A landscape with many valleys, sampled at points; each row gives a point and its height.
From any point a ball takes the steepest step (drop divided by distance) to one of its 2 nearest points. It stops when none of these is lower. Distance is the straight distance between rows; heights are no part of it.
J_874 (h 435): [ 26  34  38  21  -4  40 -36 -60 -18  27 -21   5  19 -16  -6   4  25  27
  32  24  -7]
J_235 (h 306): [  8 -11  -9  11  -3 -16  35  -1   9  11  20  -7   7   2  -6  14  -4  45
   3  -7  40]
J_591 (h 589): [-27 -16  35  36   8  12  26   4 -45  22   7 -55  12  16  -1 -13 -28   9
  -9  18  13]
J_22 (h 477): [ -1  62 -22  30  25 -37 -41 -22  30 -10   4  22  -4  22  11  42  -1 -24
 -19   9 -19]
J_457 (h 485): [ -3 -19  -4  47  32 -22 -33 -16  42 -11  -3 -10 -12   3  41 -17  -1  13
  -4  -1  -6]
J_573 (h 413): [ 17  29 -17   6  26  20   2   0 -22  29  35  33 -26  32 -29  -4  -2   8
 -23  -2   3]
J_708 (h 644): [ 24 -43 -27  -9 -22  56  27 -29 -25  22 -43 -13  22 -15 -16   5 -22  -5
 -19  -9  31]
J_637 (h 452): [-16  35 -21 -16  13 -26 -34   1   7  -2  -6  33 -18  23   9 -17 -20 -32
  -3 -21   8]
J_952 (h 815): [  6 -18 -36 -27 -22 -50   8  20   6 -19 -32   1 -22  25  -4  16 -16 -25
 -11  -6   8]
J_588 (h 235): [  6 -31  -8 -36  -2   9  41  26  14 -10  11  22 -16   7  19 -20   2 -28
  -8 -65  10]
J_689 (h 502): [ -9  34 -25   2  20 -46 -32 -22  36  19   1  28  -7  -3  17  16 -12 -13
  -9 -21  12]
J_221 (h 379): [-30  25  13  24 -20 -15 -28   2  13 -26  29 -33   5 -15 -22 -17  21 -24
 -10   5   0]
J_694 (h 489): [  6  -4   8  11   9  24  16  -3  24   4 -13 -20  25 -35  17 -23 -13  30
 -44  44  -3]
J_731 (h 661): [-13   4 -29 -29 -34  -8  19 -17 -24   6 -13   4 -13 -37 -37  13  -5   6
  18 -16   2]
J_519 (h 271): [  1  -7 -39   6  -1  -6  23   9 -35 -14   1  13   9   8   9   1  40  -3
  26  18  25]
J_18 (h 848): [ 22 -15 -19 -35  -9 -33 -32  -1  13 -26  -6  31 -18   9  21  23  35 -40
   3 -12  -6]
J_128 (h 833): [ 14 -26 -24 -35 -23 -62 -22   7  17   7 -23  25 -34  -4  14  28   4   4
 -12 -13   0]
J_468 (h 759): [-16  44  -9 -47 -25 -40  10  56  -5 -12 -11   8 -44 -11 -11   0  11 -54
 -16 -36   0]
J_579 (h 566): [ 18   9 -15 -39  13  16 -13   0  13  20  -5  11 -26 -15 -17 -14 -18  -6
 -45 -40  17]
J_650 (h 211): [ -2  -4 -11 -11  18 -26  17   2 -44  22   9  31  -4 -11  38   1  30 -23
  14   9  15]
J_789 (h 58): [  2 -16 -19   6 -15  -5  31  42  -5   6   0  44  -3   8  -1  11  -4 -23
 -22 -67   0]
J_490 (h 872): [  8 -21   2 -22  31  -6 -40 -29  30  -9  -1 -16 -12  46  15 -29  12  22
  30  21   2]
J_880 (h 794): [ -3 -38 -22 -34  -7 -36   0   3  17 -27 -30 -38  -2  -8 -10  -4  -7  -2
  -8 -18  30]
J_726 (h 874): [ -1   4  12 -14 -42  -9  10  -7  14 -42  19  29  12  -9  19  24  27 -33
 -21 -48 -21]
J_905 (h 325): [-16  27   9  52   5   7 -38  15  21  -9  17   7  20 -12   1 -10  32  -7
   1   8  -2]
J_943 (h 862): [  1 -15  -4 -11   5 -17 -21 -36   6   7 -14 -20 -38  27  -1  -8 -10  19
   7  11 -19]
J_400 (h 515): [-13 -23 -35  25   3 -19 -28   8  42 -13  -4  27 -20  41  33  -8 -16   3
   6 -10  -3]
J_674 (h 588): [-25 -23  23   3  13  -2  43 -17 -18 -15  -6 -66   8  -3   8   8 -25  -8
 -24   1  -8]
J_331 (h 431): [-26  12  16 -16  -7 -30 -23  14  16 -11  50 -23 -12   2   8 -16   7  -5
  -7  25   2]
J_920 (h 498): [ 16   6  50  15   3  40   5 -25 -27   7 -13   2  59  24   4  16   1  42
  42  31  -4]
J_487 (h 707): [ -1  -1  -8 -47 -53  11  22  11  -2  -2  15  -4 -13 -17 -34 -14  -4 -38
 -26 -33  18]
J_614 (h 410): [  1   4  33  29 -21  28  34  -8   4  11 -42 -43  38 -41  19 -25  -6  40
  22  57  35]
J_439 (h 480): [ -6  35  39  -9  -3 -31 -14 -21  30 -14  61  -8   3  29  11  -3  -2   5
  19   8 -14]
J_366 (h 268): [ 31 -37 -17 -15 -24  21  19  36  -9 -10  20   6  -8  -8 -27  -2  21  21
 -25  27  11]
J_506 (h 84): [ 12  24 -24   0  15   0   6   9  -7  -8  26  30 -55  50  14  26   8 -36
  -6 -36 -58]
J_144 (h 631): [ -9  14 -21 -15  -4   6  30 -22 -25 -36 -16  13  -4 -38 -29  17   5  19
  23  14 -23]
J_709 (h 335): [-23 -17   4 -19 -18  28  46  26  -8 -16   8   7   5  18  -3 -24 -29 -34
  16 -56  -3]
J_466 (h 161): [-17  25  10  15   1 -22 -24  18   1   1  -1   6   5  -4 -23  19  -4  49
  65  54 -15]
J_433 (h 557): [  0  -7  44  17   7  25  -9 -25   2  43  35   1  -3   0   7  -5 -22  47
 -10 -15 -11]
J_402 (h 861): [  5 -17  -1 -32 -21 -27  -1   3   6 -16  -3  22 -13 -29  17   8  27 -46
 -40 -33  -4]
J_821 (h 523): [ 20  26 -20 -19 -10  -1   1  30  21   4  28  25 -40  10 -12  -8  14 -23
 -58 -31   3]
J_582 (h 550): [ -9 -31  28  34 -13  39  50   6 -34  29  10 -65  34 -26  -8   0 -11 -18
   5   9  15]
J_928 (h 530): [  7  13  33  35  -5  39  29  -8  -6  -2  11  -9  31   2   1  -7  -6  48
  13  21 -14]
J_240 (h 165): [ 31   9 -21  -5  12  -7   6 -14   8 -17  29  43 -24  42  41  20  32  -5
  12 -21 -41]
J_758 (h 668): [  8  -2 -11  -4 -22  44  27 -63 -14   4 -50 -29  25 -26 -28   7 -22  24
   7   0  11]
J_550 (h 370): [  6  19   3  16  14 -15 -27 -32  10  -3  -7  14  20  50   5  38  -3  14
  44   5 -10]
J_315 (h 687): [ -2   3  -3 -36 -41  -2   6 -25  -5   9  27 -18  -9 -36 -34 -12   9  -2
  -1 -19  18]
J_721 (h 307): [  2  29  23  20  31  15 -35 -17  19   2 -28   5  15  -1  23 -21   3  49
  48  71  -9]
J_989 (h 745): [-25  17  -5 -44  -4   5   8  21  -8   6 -19 -22   7 -24 -18 -34 -17 -60
 -27   7  25]
J_250 (h 688): [  6  -5  15  13 -23  42  37 -49 -19   6   5 -56   6 -39 -24   1 -29  27
  -6   8   2]
J_88 (h 411): [  9 -24   3  25   9  30 -22  26  28   9  16   5  -3  15 -38 -18   1  33
  -5 -12 -11]
J_681 (h 389): [ -3 -28 -21  19   2 -11  52  13 -20  -1  -5 -31   5 -12   0  12   4   0
  -6 -29  29]
J_254 (h 357): [ -3  17  28  43  19  18  -5 -23  17  -9 -53 -30  31 -11  35 -28   3  28
  28  48  11]
J_181 (h 426): [-11  12  -9  30   1 -43 -21  33  10 -23  -8  -1 -25  33  -8   6  14 -49
  -6 -45  10]
J_913 (h 257): [-27  28  14  45  26 -18 -20  15  21   0   8 -16  13   1  -9  -2   1  26
  32  25   0]
J_335 (h 600): [-15  17  -3  15 -16   1  31  12 -28 -19  -1  13  27 -40  -7  18  13  20
  12  39 -19]
J_456 (h 763): [-11  12  -2 -21  17  -5  14   1  -6   1 -26 -34  22 -13   8 -24 -15 -14
  -4  22  40]
J_405 (h 169): [ 24  -2   5  11  16   8   1  24   6 -15   6  18  25  14 -11  21  21 -21
  -6 -24 -18]
J_528 (h 247): [  3  14  -9  12  29  -4 -18  23   0   7 -17   8   4 -18   5  -9  25  48
  54  69 -24]
J_491 (h 563): [-20  -2  36  15  -8  10  20  10 -13  11   2   6  40 -26 -10  -1 -14  21
  24  14 -17]
J_861 (h 349): [ 19 -28   3  -3   0   6   1  34  13   1  33   0 -21  -5 -27   0  -9  36
 -32  23 -33]
J_576 (h 849): [ -1 -14 -28  -9   0 -48 -37 -10   2  -3  -7   6 -61  24  17  32   4  11
  13  19 -20]
J_557 (h 465): [ 37  10  59  15  10  38 -33 -29  -7  22 -45 -14  44  -9  -2  17  19  33
  50   8   9]
J_178 (h 616): [  8 -22 -16  10   3  18  14 -27 -30  50 -30   6  -2 -28   6   4 -30   6
 -28 -10  19]
J_292 (h 371): [-30   1 -10  10  12 -42 -22  12   0 -12   4 -26 -13  38 -24   5  12 -18
  25 -28   7]
J_830 (h 454): [ 21 -27  16  18  -3  33  22  11   2  12 -17 -39  24 -31  25 -26   0  29
 -15  71  29]
J_985 (h 522): [ -6   2  32   7  -2   0 -15 -29  18   5  40  12   2  16  27  -6 -26  22
  -1  14 -21]
J_28 (h 778): [ -3  -2   2  -8   9 -11  -9 -21  36 -18 -42 -51  17  -6 -12 -22  -8  10
 -21   9  23]
J_890 (h 450): [ -5 -14   5  45  35  14 -46  13  55  -6   5  -3 -13  -2  -4 -10   6  21
   5 -40  -3]
J_359 (h 428): [  8  47 -10  24   3 -43 -35 -13  32 -16  26  21   9  44   8  74  11  -8
  31  15 -17]
J_268 (h 345): [  4  19 -10 -31  24  31   2   6 -38   8   2   4 -22  41 -29 -16 -11  -7
  -2   7 -14]
J_411 (h 267): [ 27   9   5 -11   2  39 -22  -7 -10   8  -1  41  23 -15   0  12  16  -8
  -6   0  -4]
J_217 (h 779): [ -1  31 -15 -55 -16 -22   6  42 -23 -11  14  39 -44  18   3  12  24 -50
  13 -19  -8]
J_452 (h 587): [ 14 -14  22  22  13   6   5 -22 -14  47  13 -21  21 -23  23  17 -16  23
 -32 -10  17]
J_57 (h 27): [ 41   4 -18  -4  26   1  22 -25   2 -19  15   9   6  20  14  19  37   5
   3 -22 -14]
J_412 (h 157): [  7  -2 -37  -9 -19 -15  18  47  -8  -6   9  30 -12  16  -7  -3  24   1
  -9  37  22]
J_639 (h 199): [ 28 -10 -14  -5   5 -16  16 -27  -4  19  -5  15  15  -1  28  17  14  51
  29  18  18]
J_793 (h 455): [ -2 -41 -24   3 -11  19  55   5 -36  -3  10   4  -6 -25  -2  19   6 -17
  -6 -27 -11]
J_538 (h 298): [-15 -28  -1 -23  -7  39  21   8 -10   8 -14  18  28  19  -9 -15 -25  -4
  33 -11  15]
J_851 (h 733): [-20   8  -1 -37 -36 -10  24  50   7 -12  10  15 -29 -21 -38  -5 -17 -32
 -12 -52 -13]
J_426 (h 469): [ 14  20  -2 -10   3  16  -8  33  -1  20  38  42 -10  47   0   6  -9 -14
 -39  -2  -3]
J_751 (h 727): [-10   0 -16 -26 -25  -1   3  39   1 -17   3 -30 -32 -19 -19 -33  -5 -54
 -30 -21  35]
J_855 (h 378): [-40  24 -11  -1   7 -33 -40   3   4   8  -6  18 -28  -9 -24 -10 -38  -1
   0  14 -17]
J_196 (h 473): [ -1 -28 -21  39   8 -12 -35  25  24  -7  -3   0 -13  37   8 -21  -5 -33
 -21 -25  27]
J_939 (h 507): [ 11 -32   0  11 -17  49  54  11 -43  21  12 -31  11 -26 -32  16 -10 -11
 -26 -16   2]
J_387 (h 333): [ 13   0  31  11   0  25 -47 -24 -12  14  -2  46  14 -26  -3  42  21  -5
  15  -9 -34]
J_453 (h 22): [  8 -16  -2 -29  -1 -17  31 -28 -23  33  -2   8  30 -13  44   5  11   4
  11   5  43]
J_308 (h 200): [-31  -6  -4  31  -3   8   3  27  -7 -31 -13 -14  11  -6   6 -40  -1   0
  -2  41  -8]
J_544 (h 555): [-13   6  39   5  20 -17  14 -17   1  -1 -12 -40  28  10  28   8 -33  17
 -33  26 -24]
J_362 (h 26): [-40  -5   1  -5 -20  -3   6  16 -16 -39 -14 -11  22 -35  -3 -28  14 -40
  20  10   4]
J_53 (h 391): [ 28 -12  46  17 -25  12 -40 -57 -10  22   2  17  14 -24  -6  29  19  29
  27  -9  -9]
J_621 (h 521): [  6   9  13  -1  31  16  30  -3  16  -9 -19 -24  28 -18  -2  -5 -31  13
 -67   6 -21]
J_911 (h 193): [-21 -18  11   0  -7  50   0  18   4 -19 -28 -15  30 -17 -19 -32  -5 -20
  25 -13  12]
J_700 (h 248): [ 21  11  -7 -39  13  11  13   7 -15   2  18  12 -52  30 -16   9 -10 -14
 -18 -23 -48]
J_180 (h 882): [  1 -30   4 -36  27 -16 -42  -7   8   8  -3  10 -17  15  47 -27   1  -8
  11   7  14]
J_334 (h 299): [-38   2  -2  18  15   0 -36  14  15   4  -6   8 -21  -6   6 -39 -25   9
  -1  48 -16]
J_971 (h 292): [  0   9   7  15  29 -24 -32 -12 -14  11  25   5 -10  30  10  17  13 -20
  24 -18 -12]

For each start below, name the point where the ball stops.
J_758 => J_466
J_591 => J_453
J_952 => J_57
J_544 => J_466
J_579 => J_506
J_731 => J_57
